Points on a hilly landscape, in no order, each with its height.
From any point a ball rolls to the lowest of the 4 points nearest to it. It stops when none of these is lower. Distance is the straight distance between rows; heights are no part of it.
Sigip: [ -5  25 -39   9  12   1 -12 -16  10]  (h 338)
lote: [  9  10  -3   7   0   2  -6 -22  -5]  (h 190)
Sipa: [-22   7  -9  -1  12 -24   1  17  11]  (h 277)
fafuz: [ 29 -27   6  10 -28  49  24 -17 -18]  (h 348)
suk: [-30   0  12  -9  14 -20  -5  34  19]  (h 305)
tugez: [-10  19 -11  15   1 -33  10   0   9]  (h 280)
toso: [-25   9 -42  -8  20 -32  12  19   7]  (h 392)
Roda: [ 25  -7  -5   9 -16  32   7 -26 -12]  (h 469)
Zevap: [ 13 -15   8  -4  -5  23  -3 -15 -11]  (h 526)
beb: [ -4 -19   9 -14   2  27 -25  -3  -4]  (h 296)
damaz: [  2 -37  16  -3 -21  59  26 -16  -4]  (h 297)
nem: [ 21   6   6  11  -7   9   1 -19  -6]  (h 349)
Kif: [ -9  13 -27  -4  12   7 -30 -10  16]  (h 408)
zinep: [-14   4  -2  -8  19  -6 -22  16  22]  (h 362)
peto: [-21   9 -11   1   9 -38  13  28   5]  (h 263)
dufa: [ 21 -23  22  -1 -18  32  13 -13 -17]  (h 240)
buta: [-18  20 -50 -14  17  -9 -15  -1  28]  (h 429)
dete: [ 13  17   6  11  -7 -13  10 -10  -2]  (h 301)
faza: [ 29  -8  37   0 -21   8   9   2 -22]  (h 170)
nid: [ 27 -11  58   8 -26   3  12  11 -17]  (h 143)
gir: [-10  -2  22   9  -6 -15   5   6   5]  (h 292)
nuve: [-16   3 -35  -8  10 -56  30  18  -9]  (h 167)
zike: [ 20  23 -28  15  -2   5  -4 -34  -4]  (h 409)
Disi: [-13   5  23   8  -3 -35  18  16   1]  (h 271)
Gifub: [-13  -7  49   3  -2 -16   1  24   3]  (h 181)
fefif: [ 12 -12  75   0 -23 -11  10  19 -12]  (h 194)
gan: [  9  -8 -15  -1  -8  29  -3 -28 -11]  (h 721)
Lib: [ -4  35 -49  16   2 -22   4 -21   8]  (h 228)
dono: [ 19 -13  34   5 -15  20   4  -2 -14]  (h 198)
pana: [  6   1  48   9 -18 -15   5  14  -6]  (h 114)
Kobef: [  8 -10  33   7  -4   3  -5  -3  -9]  (h 227)
lofi: [-21  12 -40 -19  23 -28  -1  17  28]  (h 793)
fidim: [-23   3 -10   3   6 -48  28  20  -4]  (h 254)
tefi: [  0 -32  34 -17   5  31 -21  12 -10]  (h 89)
nen: [ 34 -23  24  11 -37  50  35   2 -17]  (h 435)
goduf: [-12  27 -48  13   6 -26  10 -13   8]  (h 186)
Musad: [-12 -12  55  -6   6  -5 -13  28   2]  (h 315)
Dur: [  0  24 -22  20  -4 -24   9 -17   5]  (h 245)
fuf: [  1  14 -62 -10  23  11 -31 -21  23]  (h 510)
bobo: [-23   5 -33  -9  15 -38  18  30   7]  (h 368)
kesof: [-18   7 -44  -3  14 -45  22   7   6]  (h 262)
Sof: [ -5  14   6  10  -5 -10   2  -2   3]  (h 312)
Tined: [ -2 -18  28 -11   6  19 -26  13  -2]  (h 313)
fes: [ 11  -6 -19  -3   7  33 -18 -21  -4]  (h 795)
foveg: [ 22  12  -8  12  -9   6   6 -24 -13]  (h 325)
vun: [-15   0  18  -5   5  -9 -11  15   9]  (h 350)
Misas: [  8 -28   7  -2  -9  37   5 -20 -12]  (h 310)
gipek: [  7 -36  32  -6 -19  52  10  -6 -16]  (h 276)
Gusa: [-22   1  18 -22  11  -5 -18  32  17]  (h 380)
Vot: [  9   0 -14   1   5  12 -15 -20  -4]  (h 562)
zure: [ 11 -21  57  -3  -7  18   0  14 -13]  (h 208)
vumub: [  2  -2  24  -2   1   5 -13   6  -3]  (h 347)
Nopop: [  5  17 -41   9   7   5 -17 -30   5]  (h 442)
tapof: [ -4  -2   5  -7   6  17 -25   1  -1]  (h 535)
bakiz: [-16  -2 -48 -32  30 -40  17  41   9]  (h 908)
kelaz: [ 27   9  18  11 -16   5   9 -13 -11]  (h 144)
tuguf: [  4  11 -49 -13  11  23 -37 -24  10]  (h 471)
Lufa: [-17  19 -27   2  17 -15 -10   5  18]  (h 321)

For each start below, name the point where the ball stops.
tugez: goduf
Nopop: goduf
Musad: pana
tapof: tefi
toso: nuve
bakiz: nuve
peto: nuve
